Each row is a point on a tangle of strands that fork and nearly touch. The rows are in no order.
Points whose rows are less than 102 apart are linked; no others are. Some points are linked to none.
q284: [-19 13 20 -44 38 -34 3 6 -15 -38 -22 14 8 -10 -6 -23 -2 21 -5 -10 -19 28 48 -14 -35 -8 10 0 6 -4 -4 7 -20 1 79 6 38 -46 11]
q951: [-1 -15 31 10 -20 8 10 -9 16 35 55 5 14 48 -7 32 -42 9 -28 -10 29 9 -13 -2 24 1 14 7 -12 40 41 -16 -24 -7 -79 21 -13 -2 5]
q490: [-23 -28 30 -6 1 16 7 20 -11 43 43 0 35 29 -44 29 -45 24 -4 -19 -6 8 5 -18 -19 7 20 4 -25 27 18 -11 -40 1 -36 34 -26 -19 -3]
q608: [0 3 -26 5 35 18 -14 -28 0 -15 -22 8 1 37 -9 24 35 -5 29 5 -12 -64 7 -14 9 -14 -12 -25 -29 -14 -6 18 -4 37 -9 6 -30 24 -34]
q470: [52 6 15 -31 -13 35 -21 21 -6 24 27 -5 34 -28 -27 -23 -30 16 -24 18 -32 36 12 23 12 19 -10 -13 13 18 -24 -7 -21 9 12 8 7 -12 -15]
q196: [36 -1 -37 16 -55 34 31 13 -12 69 36 -41 42 -37 -27 -15 -23 -20 -7 17 18 -8 -37 45 -35 14 -7 -18 2 6 -32 -19 -2 -45 31 19 -22 18 18]
q414: [18 1 -22 -11 -14 0 20 -23 2 8 -1 7 5 30 17 39 25 -54 -3 -13 16 -20 -35 12 -1 32 2 20 -52 27 23 -28 -16 20 -56 -5 -30 5 18]
q755: [-11 13 43 -17 -2 -15 11 6 25 2 36 -4 2 41 0 -1 -5 -3 -13 -20 -17 1 19 -26 9 0 7 18 -15 -5 44 32 -16 28 -12 39 11 -18 7]
q587: [40 -4 -9 -31 28 -7 -27 -17 -11 -44 -21 23 -4 -3 26 9 17 -9 7 2 -32 21 -9 24 22 13 -22 15 -33 9 -3 -19 -3 39 -54 -28 16 -4 1]
q302: [27 -5 -26 -11 14 -6 -16 -19 6 -34 -26 6 -22 4 21 9 29 -17 -5 13 19 -28 -16 18 16 11 5 4 -7 3 -3 -2 2 23 -9 -24 -11 -5 -12]
q713: [-34 -10 -33 24 -14 -22 38 -9 2 -15 -44 -4 -25 -11 17 20 35 -40 -1 -23 51 -24 -25 3 -16 5 20 35 11 5 3 -10 14 -1 41 -40 -11 -10 22]
q845: [-9 -7 -28 3 -15 -13 30 -13 0 -4 -27 6 -1 11 13 33 39 -53 9 -21 22 -17 -29 6 -12 31 11 34 -38 20 11 -25 -6 15 -19 -16 -19 1 27]
q15: [-3 25 40 -29 6 -25 9 -4 21 -26 22 0 -5 41 11 -13 11 -8 -6 -14 -34 -7 32 -18 -1 -5 2 10 -10 -29 32 51 -2 43 25 37 32 -17 6]
q875: [-1 12 16 -25 33 3 -30 6 6 -1 6 -3 -12 15 -10 -23 -19 29 -22 11 7 -15 37 -13 17 -21 17 -26 23 -2 3 26 -18 7 41 17 11 -13 -30]
q504: [-19 -11 -29 18 -22 23 19 29 -18 25 -18 -15 32 -67 -15 -13 5 2 29 -8 -23 19 -11 7 -46 17 -29 -6 3 -19 -38 -22 15 -47 28 1 -8 24 27]
q824: [19 -6 10 17 8 -18 -47 2 17 -30 -12 -1 -61 -16 29 -30 -15 15 -18 41 37 -1 0 6 39 -13 23 -10 53 -6 -5 19 20 -18 8 -42 10 -4 -27]
q706: [-25 -5 -21 12 45 -10 -1 -32 -9 -25 -36 31 -2 41 -9 33 44 -21 48 -11 -14 -63 18 -23 3 -11 -4 -1 -36 -9 9 18 -14 54 -8 14 -23 21 -14]
q276: [51 7 -20 6 -43 21 1 12 1 27 20 -19 17 -38 0 -14 -9 -11 -16 28 15 24 -43 47 1 19 -13 -11 4 13 -26 -29 7 -27 -16 -11 -17 19 1]
q382: [7 -8 32 0 -8 0 -27 23 10 4 23 10 10 -10 18 3 -32 19 -14 6 -4 64 -12 14 40 3 -11 10 11 26 9 -25 1 -12 -71 -15 18 3 1]
q94: [34 -9 -7 -2 43 -24 -43 -22 -15 -62 -30 37 -26 -4 39 0 8 0 30 11 -29 23 -8 18 36 -4 -19 18 -19 -9 2 0 18 39 -61 -44 31 -4 -1]
q515: [-19 -1 -11 43 -45 -24 30 -15 17 9 -9 0 -31 16 25 24 20 -42 -1 -15 46 -21 -44 -3 14 9 8 28 -8 8 17 2 26 -18 -30 -24 -3 9 22]
q762: [0 -12 -9 9 35 29 -29 -6 -15 -8 -8 22 25 2 -13 19 8 42 20 13 -31 10 -13 7 12 -15 -39 -10 -34 2 -5 -31 -14 13 -75 -10 -40 21 -29]
q547: [8 21 4 -10 -5 41 -12 2 -1 11 2 -22 5 6 -19 -11 -4 13 9 -5 -49 -14 35 -25 -3 -13 -14 -33 6 -27 -23 26 6 6 29 26 4 23 -24]
q544: [-32 -17 -19 33 -28 18 13 22 -10 39 -2 -12 30 -30 -19 1 -5 15 24 1 6 7 -31 11 -27 -2 -18 -7 -10 -1 -24 -32 13 -57 -15 4 -32 31 7]
q376: [-22 -20 -9 10 20 9 -11 -9 -4 6 -4 11 14 23 -7 32 8 13 11 -2 9 -14 -17 -2 7 -3 -10 2 -32 15 11 -28 -16 3 -65 1 -41 12 -9]
q427: [-16 7 -9 -5 32 -40 0 -21 -5 -64 -50 19 -26 1 25 -8 29 -12 18 -13 -5 -9 32 -4 -1 -11 13 22 17 -21 1 31 14 25 55 -23 29 -14 6]
q392: [7 6 21 8 5 -2 -37 23 19 2 7 -6 -36 -21 6 -38 -23 31 -21 32 25 15 22 -3 31 -18 17 -24 59 1 -11 17 6 -29 21 -14 16 6 -27]
q640: [-40 -15 -2 -8 17 -14 19 7 -8 18 -10 1 6 19 -16 27 8 -10 6 -23 21 -26 -3 -17 -29 13 23 11 -27 18 9 -20 -23 4 2 12 -26 -16 13]
q702: [-16 18 4 20 -28 35 2 3 14 33 13 -28 1 28 -13 8 2 1 15 -14 -21 -32 13 -37 10 -16 -10 -22 3 -31 4 40 19 -13 1 32 -6 40 -20]
q12: [-5 -5 27 -23 19 -32 -17 0 20 -24 12 8 -24 19 15 -1 -10 2 -28 -2 19 4 9 6 29 -1 18 12 10 14 27 5 -14 21 -15 3 16 -28 4]
q383: [-56 -1 -1 -5 16 -13 17 33 -24 14 -20 -13 9 -10 -22 0 -6 11 9 -22 7 -2 23 -36 -52 -3 12 -1 10 -8 -9 -5 -2 -24 76 21 7 -20 14]
q440: [27 19 -30 11 -6 52 -14 5 -4 38 15 -29 11 -23 -24 -36 0 32 -7 50 4 -13 0 12 -12 -7 -4 -52 28 -11 -46 -4 2 -24 33 4 -35 32 -39]
q253: [-69 -30 -7 26 -2 -21 17 19 -10 6 -36 5 -1 -17 -7 20 11 8 26 -26 24 3 -17 -8 -17 -2 6 31 -1 12 -4 -31 11 -30 -4 -15 -11 4 23]
q686: [69 7 6 -4 -48 39 -7 19 -3 56 53 -18 31 -30 -26 -32 -40 1 -30 28 -2 32 -5 38 18 23 6 -15 41 22 -20 -6 -14 -8 18 10 9 -4 -6]
q969: [56 8 -26 13 -56 38 24 -5 0 69 48 -41 26 -12 -29 -17 -26 -10 -25 23 25 -24 -33 37 -7 7 8 -29 13 13 -22 -8 -2 -27 22 20 -22 13 -6]
q923: [32 16 6 -17 -29 20 11 12 -2 -6 -2 -11 12 -40 6 -15 7 -12 6 -15 -64 34 13 0 -13 22 -34 -2 -1 -22 -24 11 13 -2 19 7 34 0 24]
q442: [-54 19 16 -13 6 -22 30 19 -2 1 1 -17 3 17 -5 -8 9 -6 -3 -24 2 -4 28 -42 -51 -2 22 10 7 -25 22 21 0 -3 81 31 19 -21 21]
q813: [-15 -22 -5 43 9 18 -16 -12 12 23 16 -3 -8 11 -18 8 -14 50 -12 34 45 -24 -19 3 25 -33 -3 -40 17 7 2 -16 5 -38 -47 -7 -46 26 -40]
q119: [-55 -31 -5 25 19 -17 -10 5 1 3 -28 5 -21 3 -4 9 3 25 1 -1 46 -23 -11 -2 6 -25 19 3 13 16 2 -25 4 -26 -10 -21 -17 0 -6]
q474: [-16 -17 5 -25 11 14 0 42 -39 29 -1 -6 41 -45 -38 -7 -31 23 6 -6 -23 32 16 -2 -52 17 -2 -14 -1 9 -31 -32 -23 -22 53 15 1 -21 10]
q135: [-19 -18 26 -20 62 3 -27 -5 -8 -17 -2 24 8 28 -27 10 -14 39 19 -8 -38 -6 38 -13 10 -35 -14 -14 -18 -1 3 9 -32 29 -25 20 -5 -6 -25]
q303: [23 21 20 -23 17 -25 1 -19 8 -46 -4 16 -17 23 25 -1 22 -25 14 -13 -44 -4 19 -12 12 1 -12 17 -18 -29 15 45 6 57 -6 6 43 -10 8]
q235: [36 -1 -30 -4 -32 9 15 15 -9 0 -8 -12 22 -56 15 -2 13 -23 -1 2 0 32 -38 42 -14 31 -22 11 -7 6 -28 -37 12 -26 -11 -19 -9 15 20]
q898: [-18 -21 28 -31 13 2 -6 29 -20 19 12 5 33 -3 -28 15 -27 28 -5 -11 -22 31 11 0 -17 15 3 8 -22 26 -4 -29 -35 8 -13 19 -4 -22 6]
q215: [-25 26 47 -42 25 -18 -2 16 -7 -11 13 2 17 15 -21 -27 -15 32 -10 -10 -47 26 59 -22 -43 -20 5 -10 2 -19 11 29 -16 16 70 44 39 -36 -2]
q726: [9 -3 47 -33 29 7 -32 3 -1 -13 16 18 9 13 -17 -3 -24 36 1 -10 -60 29 35 -7 21 -29 -22 -4 -1 -3 9 19 -25 32 -27 17 20 -14 -17]
q176: [4 -9 -6 7 -9 -2 -15 18 0 -11 -12 7 1 -29 23 4 0 9 6 4 0 43 -28 22 18 9 -15 17 -2 14 -9 -34 15 -16 -60 -31 3 13 8]
q543: [-29 -4 23 -40 70 -15 -17 -9 -15 -21 -16 22 3 32 -23 2 -5 30 18 -9 -31 -21 53 -17 -16 -33 1 -19 -19 -5 0 21 -37 36 28 27 12 -21 -16]
q335: [-17 -4 16 5 10 4 -3 5 1 -6 6 18 11 21 -5 19 7 7 27 -27 -46 8 7 -26 16 -11 -26 13 -31 -6 15 11 -3 15 -57 14 3 6 -1]
q590: [-30 -9 -18 -20 24 -3 11 31 -37 1 -32 -3 19 -53 -20 -12 -6 15 12 -8 4 24 21 -12 -58 7 1 -6 19 3 -37 -34 -5 -39 79 -10 2 -20 16]
q768: [31 6 -11 -11 -21 14 14 30 -10 40 29 -25 10 -51 -16 -38 -30 -9 -36 26 42 27 3 20 -21 15 20 -20 55 17 -34 -16 -10 -44 86 -1 10 -15 13]
q395: [4 2 13 -21 34 -5 -18 0 -15 -32 -40 19 0 -23 -8 -14 11 34 27 -3 -48 19 39 -1 -3 -17 -20 -15 -3 -7 -32 -3 -3 9 17 -12 24 -10 -9]
q257: [2 -22 -29 6 30 0 -29 -26 -7 -35 -29 27 -5 7 38 26 23 -3 0 20 23 1 -37 39 13 6 0 20 -28 25 6 -57 -2 23 -72 -36 -30 8 -5]
q814: [-15 2 23 5 -40 12 29 18 7 66 51 -27 28 19 -35 -1 -36 5 -13 -22 1 -10 2 -21 -23 9 23 -4 2 3 23 14 -12 -16 22 52 2 -19 16]
q842: [-40 -13 15 17 42 -56 6 -27 4 -50 -14 51 -29 38 33 8 26 -28 42 -20 -11 -14 10 -11 21 -12 6 48 -19 -13 44 30 4 60 -32 5 22 0 21]
q471: [63 0 -3 -22 3 13 -33 -11 7 -15 24 4 -2 15 32 16 -12 -13 -34 28 10 17 -30 29 39 15 0 2 -15 24 19 -26 -7 25 -74 -19 0 -2 -9]
q448: [-22 4 7 33 -31 21 14 12 15 51 25 -34 -8 12 -22 -8 -18 16 -5 -2 20 -27 6 -27 3 -21 9 -29 26 -11 -1 23 19 -41 14 29 -5 25 -13]
q636: [-29 -14 -13 53 -25 7 20 -11 4 50 16 -12 0 5 -29 12 -18 26 -5 24 56 -26 -42 13 -4 -29 -3 -30 7 17 -9 -24 15 -60 -31 -3 -48 32 -16]
q990: [-36 -2 -23 -9 53 -36 14 -29 -13 -42 -52 30 -14 26 8 13 43 -33 22 -22 18 -48 23 -14 -18 -2 24 22 -15 2 12 13 -22 48 60 -10 -2 -19 10]
q13: [29 10 3 1 -37 51 -11 17 -4 32 22 -16 29 -29 -16 -21 -14 4 9 -8 -64 22 5 0 -1 7 -42 -14 -1 -19 -26 10 9 -9 -6 14 7 21 -3]
q568: [19 -7 -28 38 17 6 -36 -29 0 -35 -18 15 -25 16 28 18 24 -3 28 15 -9 -27 -27 -2 38 -10 -20 1 -18 -24 13 19 28 23 -65 -31 -13 26 -21]
q82: [-22 0 -20 29 -31 11 33 2 0 57 11 -37 -6 0 -22 -3 -13 -8 -9 1 46 -36 -19 -11 -25 -12 11 -26 21 -1 -17 -5 16 -50 48 10 -16 15 5]
q696: [39 12 -32 29 -42 27 24 -26 8 51 29 -27 9 0 -19 -1 -5 1 -25 40 48 -37 -50 32 -4 -4 -3 -40 -2 8 -17 -10 7 -33 -7 3 -46 28 -24]
q747: [14 -15 -9 26 43 -35 -34 -40 -17 -74 -54 39 -39 -7 42 -3 18 3 53 4 -23 4 8 10 30 -14 -7 24 -4 -25 -4 31 34 44 -15 -43 34 1 -1]
q385: [33 -2 -27 15 5 25 -8 -29 8 21 13 -12 4 8 -14 8 1 17 -33 54 49 -42 -40 28 7 -11 7 -45 1 15 -6 -24 -12 -8 -19 -4 -60 14 -42]
q740: [16 -16 -13 -18 4 32 2 5 -17 48 24 -16 44 16 -45 26 -21 15 -15 8 17 -24 -13 12 -26 15 15 -23 -31 28 -5 -31 -40 8 -7 25 -53 -11 -23]
q569: [-28 -22 -10 26 0 11 0 -11 -6 16 -4 10 21 13 2 34 -2 15 5 5 31 6 -38 20 2 -7 -11 5 -30 31 9 -53 -4 -28 -88 -12 -47 22 -3]
q156: [34 13 -6 -21 -2 -23 7 -29 24 -18 7 4 -28 40 29 16 21 -57 -19 -11 15 -36 -15 -2 22 26 18 18 -25 1 32 17 -10 40 -25 -3 1 -17 10]
q759: [35 13 -3 10 -28 59 -20 3 4 27 27 -12 20 -2 -16 1 -9 9 5 -2 -50 7 -2 -10 15 -7 -41 -15 -10 -21 -15 18 13 -3 -41 9 -12 29 -26]
q789: [22 -9 23 11 -4 29 -35 14 10 18 41 5 16 0 -8 3 -35 36 -12 11 -11 44 -3 2 50 -15 -26 -13 18 15 10 -10 -6 -8 -78 -7 -6 14 -30]
q963: [-45 -17 -2 18 3 -21 -5 19 -4 -16 -37 16 -5 -28 8 6 8 17 23 -16 2 30 -10 6 5 -1 -7 33 1 12 -4 -32 17 -19 -27 -29 6 5 16]
q871: [4 -8 8 -29 4 -17 1 7 5 -5 2 -3 -1 1 6 11 -11 -8 -36 2 31 12 -13 24 9 20 24 14 -1 36 8 -35 -23 3 -9 -6 -1 -25 12]
q238: [-7 13 -24 8 -11 -21 19 -13 7 -45 -39 -13 -46 -14 35 -9 23 -32 -5 -7 37 -17 9 -14 -8 -2 25 19 46 -28 -3 32 31 -7 85 -43 19 -12 5]
q26: [29 18 -38 21 -33 51 1 16 -2 45 23 -40 7 -40 -8 -51 -7 4 0 41 3 -3 2 18 -22 7 -8 -43 46 -21 -52 0 19 -43 52 1 -18 42 -7]
q777: [-3 15 -10 13 -30 4 17 20 13 5 -6 -28 -24 -37 13 -35 -3 -12 -7 4 18 11 7 -9 -7 3 12 -6 58 -28 -23 16 36 -47 59 -12 21 10 12]
q336: [0 13 23 -19 -9 -10 16 13 -2 -30 -16 5 6 -42 10 -22 13 7 12 -19 -58 44 35 -11 -20 7 -20 5 10 -22 -16 9 15 -8 40 4 48 -14 28]
q922: [-11 -16 17 12 -27 18 14 17 -1 65 47 -16 31 18 -43 13 -49 20 -15 -9 14 -4 -6 -7 -7 -1 18 -9 -1 22 14 -8 -16 -27 -16 35 -17 -10 -2]
q699: [-39 9 31 19 4 -50 18 -7 24 -28 5 24 -22 40 29 0 29 -27 25 -21 -12 -8 11 -29 13 -12 3 38 -11 -28 55 50 18 39 -16 21 26 -2 18]
q154: [6 -14 32 0 -9 -3 -15 2 18 5 37 8 2 20 22 23 -39 10 -33 9 30 38 -17 19 39 4 9 11 6 44 27 -35 -12 -7 -82 -9 8 1 5]
q647: [9 -8 13 -24 1 20 -8 31 -17 28 13 -8 35 -25 -33 -7 -27 24 -9 -1 -23 28 9 8 -11 12 -4 -12 -3 15 -23 -22 -19 -6 15 16 -1 -12 -4]
q751: [-48 22 23 2 12 -47 36 -3 -2 -47 -24 19 1 10 15 -5 40 -10 35 -24 -41 9 44 -30 -35 -13 -2 33 -10 -33 24 35 20 29 50 21 43 -9 28]
q927: [70 15 23 -31 -2 17 -41 11 5 -11 22 4 2 -24 5 -23 -23 14 -20 16 -43 41 11 17 35 8 -20 -12 10 4 -13 5 -8 23 -18 -10 24 -7 -22]
q415: [-26 1 42 -20 -2 -35 13 21 14 -14 19 12 5 16 7 -3 0 2 -2 -25 -26 32 7 -11 -1 6 -3 34 -17 0 30 4 -6 16 -24 23 27 -20 27]
q821: [58 13 10 -14 -36 10 -4 22 9 31 39 -18 5 -33 -6 -38 -32 -8 -43 32 23 33 2 24 21 25 20 -17 53 20 -19 2 -4 -16 44 1 23 -15 -4]
q583: [-12 3 6 0 -32 -11 28 25 11 15 17 -25 -1 -26 0 -18 -10 -8 -21 -17 18 17 -2 -4 -11 13 13 8 31 -7 -3 2 15 -33 45 9 21 -13 28]
q669: [-1 -1 -33 10 -23 8 18 11 -11 -3 -32 -6 17 -47 7 5 29 -14 25 -13 -13 11 -26 13 -18 23 -26 15 -13 -8 -26 -21 22 -20 0 -15 -9 16 22]
q908: [-26 -11 -31 43 -20 10 7 0 -7 19 -20 1 24 -25 -1 12 15 16 22 11 21 6 -53 27 -11 -3 -20 1 -20 6 -14 -43 17 -42 -56 -20 -48 34 -2]
q884: [-32 13 0 29 -40 -24 38 0 20 6 -8 -5 -14 15 12 14 28 -44 9 -30 13 -23 -15 -27 -2 14 6 28 -7 -12 27 26 24 -6 1 4 9 10 27]
q879: [-25 -4 1 -13 8 -35 29 -11 -2 -22 -15 23 -4 25 15 23 31 -45 17 -30 -5 -9 -3 -13 -7 29 9 47 -42 14 29 -12 -21 38 -31 2 -2 -10 33]
q46: [5 14 -33 -30 10 -10 29 -11 -20 -57 -50 7 -6 -52 21 -17 23 -11 14 -12 -5 26 38 -11 -38 2 2 9 33 -20 -26 4 12 -18 107 -37 31 -24 19]
q534: [3 3 7 0 8 -32 -15 -8 12 -50 -21 3 -43 2 32 -12 11 -13 -1 1 9 -11 8 -1 20 -1 14 17 23 -25 12 34 22 15 17 -19 31 -12 1]
q822: [36 4 -9 3 6 54 -33 -4 -3 13 18 3 33 -9 -21 4 -4 33 0 22 -35 10 -14 11 15 -12 -41 -23 -14 -4 -16 -9 -8 10 -56 -2 -38 23 -41]
q909: [33 5 -14 -30 16 1 -5 -14 -4 -26 -16 7 1 3 7 12 27 -17 4 -4 -22 -8 -3 10 5 19 -16 5 -34 2 -10 -4 -8 35 -18 -6 -2 -4 -2]
q566: [41 15 -16 -16 -1 -10 0 -28 15 -30 -9 -12 -28 25 23 8 28 -50 -16 1 11 -50 -5 0 18 23 10 0 -11 -16 6 34 5 37 17 -7 3 -7 -7]
q829: [28 -16 -14 -6 -6 21 8 -10 -10 53 30 -15 29 13 -36 20 -28 17 -36 31 50 -16 -32 36 -13 6 26 -30 -13 47 -5 -48 -37 -6 -3 16 -49 -5 -20]
q940: [8 -13 -5 -1 -24 1 10 11 3 27 10 -12 9 -10 -5 8 -14 -4 -24 5 32 12 -31 30 1 11 6 2 -1 29 -6 -39 -5 -24 -21 -4 -15 4 8]
q366: [32 10 1 13 -54 0 10 2 24 18 27 -24 -18 -5 16 -5 -9 -23 -23 1 19 0 -31 5 27 13 1 3 11 -2 3 13 31 -23 -26 -6 8 6 7]
q250: [30 22 -43 -12 19 31 -21 -13 -9 -4 -22 -19 -4 -15 -10 -23 22 14 -12 43 12 -34 4 10 -11 -1 3 -44 11 -13 -41 -4 -1 -5 48 -13 -33 17 -43]
q624: [-17 4 -36 1 4 -19 23 -12 -16 -59 -56 8 -26 -41 35 -9 24 -23 10 -14 26 15 13 -9 -19 -4 15 31 44 -21 -12 17 25 -10 99 -57 20 -19 19]
q51: [-5 -9 45 -17 17 5 -20 13 7 -2 34 17 14 22 -11 10 -28 25 -3 -18 -36 33 19 -15 30 -16 -17 12 -9 8 28 6 -23 20 -63 20 11 -9 -8]
q145: [-35 -28 9 22 -3 -20 11 -15 14 15 -2 8 -32 25 2 23 -10 -1 -28 3 67 -24 -29 7 12 -16 26 5 9 38 20 -32 -3 -20 -28 -19 -18 -5 8]
q344: [-6 0 28 -28 16 -32 -10 16 2 -37 -10 17 -1 -20 7 -11 -3 13 -8 -12 -17 37 17 6 10 6 -2 21 6 6 3 -6 -6 10 -1 -9 30 -25 14]
q482: [8 11 29 -1 3 2 -26 5 26 1 23 -12 -29 15 2 -26 -24 26 -22 15 3 -4 26 -13 37 -24 17 -19 39 -14 11 40 11 -5 5 13 17 -2 -28]
q292: [-23 8 -4 -25 47 -51 24 -33 -14 -65 -44 35 -10 16 16 -1 36 -27 19 -20 -6 -18 38 -6 -24 -4 14 26 -12 -14 6 26 -14 52 66 -4 29 -32 19]
q531: [7 -3 12 -14 -14 7 15 -9 6 23 32 6 18 37 3 34 -14 -21 -13 -21 5 3 -14 0 9 22 6 21 -48 32 32 -19 -29 15 -74 13 -17 -6 17]
q869: [48 25 12 -5 -4 4 -20 -11 7 -26 13 5 -21 19 23 3 8 -25 10 -7 -50 0 -3 -17 32 -2 -27 4 -18 -35 11 46 22 37 -45 -8 36 11 -9]
q301: [-5 10 27 -9 -30 -1 16 25 7 39 39 -24 14 -5 -22 -19 -32 10 -36 -8 10 13 5 -8 -8 10 26 -4 25 4 11 8 -5 -13 41 36 19 -23 15]
q168: [-46 -17 -8 3 48 -30 6 -20 -5 -22 -30 32 -15 40 -3 20 33 -20 31 -16 11 -49 16 -22 -1 -7 16 19 -23 0 24 9 -18 41 3 8 -11 -2 6]
q76: [14 -7 15 14 6 -36 -35 -7 18 -58 -24 3 -67 -7 46 -27 -12 -4 -12 24 33 0 4 6 32 -11 27 15 48 -27 14 45 29 -2 14 -42 36 -15 -7]
q973: [-76 7 8 29 0 -39 43 12 -3 -21 -32 12 -3 8 3 10 40 -17 40 -36 -18 -7 22 -40 -32 -5 6 39 -4 -24 25 26 22 11 43 15 21 3 32]
q456: [24 18 -12 -13 13 29 -18 -18 0 -11 -18 -9 -2 11 -7 -2 18 4 16 9 -40 -33 24 -12 8 -6 -19 -28 -10 -27 -21 25 6 26 11 4 -5 22 -32]
q844: [-24 12 30 -3 8 -33 26 -4 -7 -47 -30 19 3 -16 9 -9 31 8 43 -24 -72 39 45 -19 -25 -14 -22 19 -10 -29 -4 25 18 19 25 12 59 -13 29]
q596: [61 20 -29 -17 -7 39 -13 20 -18 32 17 -15 20 -57 -15 -53 -16 7 -23 51 12 28 15 31 -19 18 6 -40 46 11 -54 -12 -19 -31 80 -8 -7 4 -14]
q295: [-15 -26 1 35 -8 -15 3 -38 22 0 2 17 -44 45 30 35 -2 -20 -20 4 60 -33 -35 11 26 -10 19 11 -10 34 40 -28 1 -7 -67 -21 -21 2 11]
q437: [62 1 0 -27 31 13 -48 -9 -2 -33 4 18 0 2 23 5 -5 8 -10 22 -26 25 -16 29 36 4 -23 -9 -17 11 0 -19 -9 33 -69 -31 3 -1 -21]
q291: [18 2 -29 6 8 15 -15 -12 0 -9 -21 -8 -9 -10 3 -2 23 8 -2 27 14 -26 -20 17 9 -1 -4 -19 -4 -7 -19 -8 14 -1 -7 -16 -31 18 -29]
q882: [-30 18 30 -38 16 -21 15 17 -7 8 21 -10 16 20 -19 -13 -9 10 -23 -14 -2 3 35 -30 -44 4 24 0 -4 -6 25 16 -24 12 75 41 16 -44 8]
q468: [-29 7 10 -37 66 -12 -29 -8 -13 -26 -25 13 -13 25 -12 -21 -12 30 4 4 0 -19 52 -17 -10 -39 12 -28 12 -8 2 21 -25 9 57 16 16 -19 -27]
q298: [65 19 12 -13 -11 18 -37 2 11 -16 19 -7 -18 -2 20 -13 -11 -2 -10 11 -38 17 -3 -2 38 3 -23 -8 5 -23 -4 34 19 20 -35 -13 27 5 -22]
q646: [-73 -12 7 14 -1 -39 30 18 -1 -12 -28 11 -7 -6 5 9 20 -9 22 -36 9 7 1 -25 -21 2 12 42 -1 2 19 -6 9 -9 18 -5 5 -13 34]
q333: [-12 22 -10 -44 30 -29 20 -6 -18 -57 -39 12 2 -28 8 -25 10 1 -3 -10 -4 29 49 -15 -42 -7 7 5 21 -12 -14 6 -9 -10 111 -14 42 -46 19]
q248: [-24 -23 4 26 52 -55 -16 -42 -11 -71 -40 53 -40 18 45 1 20 -18 48 -14 -7 -6 7 8 27 -17 6 46 -6 -18 25 36 19 64 -16 -19 36 -6 19]
q993: [-6 -7 -25 12 -34 18 35 19 -15 64 22 -39 29 -17 -31 -1 -21 -17 -2 -7 30 -20 -23 6 -48 10 12 -19 4 3 -21 -19 -3 -41 50 25 -16 5 21]
q47: [-20 -39 -14 23 24 -13 -16 -38 7 -24 -19 30 -30 34 38 32 9 -13 -11 15 50 -26 -33 25 20 -7 22 20 -16 34 27 -46 -11 11 -63 -31 -30 -3 5]
q346: [-21 15 23 12 -14 22 2 7 3 8 7 6 18 15 -12 20 11 -6 37 -35 -77 4 18 -39 -1 -17 -44 4 -28 -32 6 37 16 13 -31 28 14 29 0]
q160: [28 14 -20 -17 1 60 -16 23 -34 44 11 -23 32 -44 -35 -45 -27 23 -3 28 -23 15 35 8 -41 10 -4 -47 36 -4 -55 -9 -14 -26 87 14 0 8 -7]
q129: [0 -14 4 40 -4 23 -25 5 17 19 26 -1 -4 -3 -6 1 -22 43 -6 26 19 12 -13 -1 43 -25 -16 -25 22 6 3 -6 10 -33 -66 -9 -26 29 -35]
q230: [13 22 -28 27 -37 34 3 10 6 20 3 -37 -27 -33 9 -45 0 -2 5 29 5 0 12 -4 -10 0 3 -31 56 -36 -45 19 40 -52 54 -14 2 41 -6]
q791: [12 -21 -14 8 0 10 6 -32 10 31 17 -3 -2 33 -16 32 -8 2 -31 28 56 -35 -36 25 0 0 15 -25 -22 41 14 -39 -25 -6 -40 -2 -52 6 -17]
q565: [-27 20 7 30 -34 -6 19 5 10 1 -10 2 3 12 11 15 29 -31 39 -34 -38 -8 1 -39 2 8 -21 19 -17 -31 15 41 35 4 -20 19 22 27 21]
q191: [-17 2 18 -5 -23 4 37 6 9 54 40 -14 21 42 -27 21 -11 -19 -3 -30 1 -32 4 -34 -30 20 23 4 -35 2 32 19 -25 9 6 51 -16 -12 18]
q354: [24 7 -17 36 -58 -6 20 -20 20 27 17 -13 -20 10 15 18 5 -38 -12 -1 37 -20 -54 8 21 12 -6 2 -12 4 12 4 32 -30 -49 -17 -10 20 10]

A fork is a point with three links. Follow the links from the first point to the second and name the forks in between, in order.
q26; q590: q814 q647
q414; q908: q382 q253
q566; q303: q302 q814 q647 q470
q490; q566: q814 q302
q471; q583: q587 q302
q777; q303: q814 q647 q470

Follow the links from the first point to the second, and from the first to the third. Name the last point that the two ways share.
q531; q636; q336: q382
q160; q333; q587: q647
q624; q415; q768: q470
q789; q235; q295: q253
q768; q669; q583: q470

Name the points in between on the shortest way along the links from the first point to the second, in order.
q415; q291: q755 q15 q303 q869 q298 q927 q470 q647 q898 q490 q922 q814 q301 q583 q777 q230 q26 q440 q250
q366; q482: q354 q515 q884 q565 q346 q335 q51 q726 q135 q543 q468 q875
q740; q534: q829 q791 q385 q696 q969 q196 q993 q82 q448 q702 q547 q456 q608 q706 q168 q990 q292 q427
q253; q908: q646 q973 q751 q844 q336 q923 q13 q759 q822 q762 q376 q569
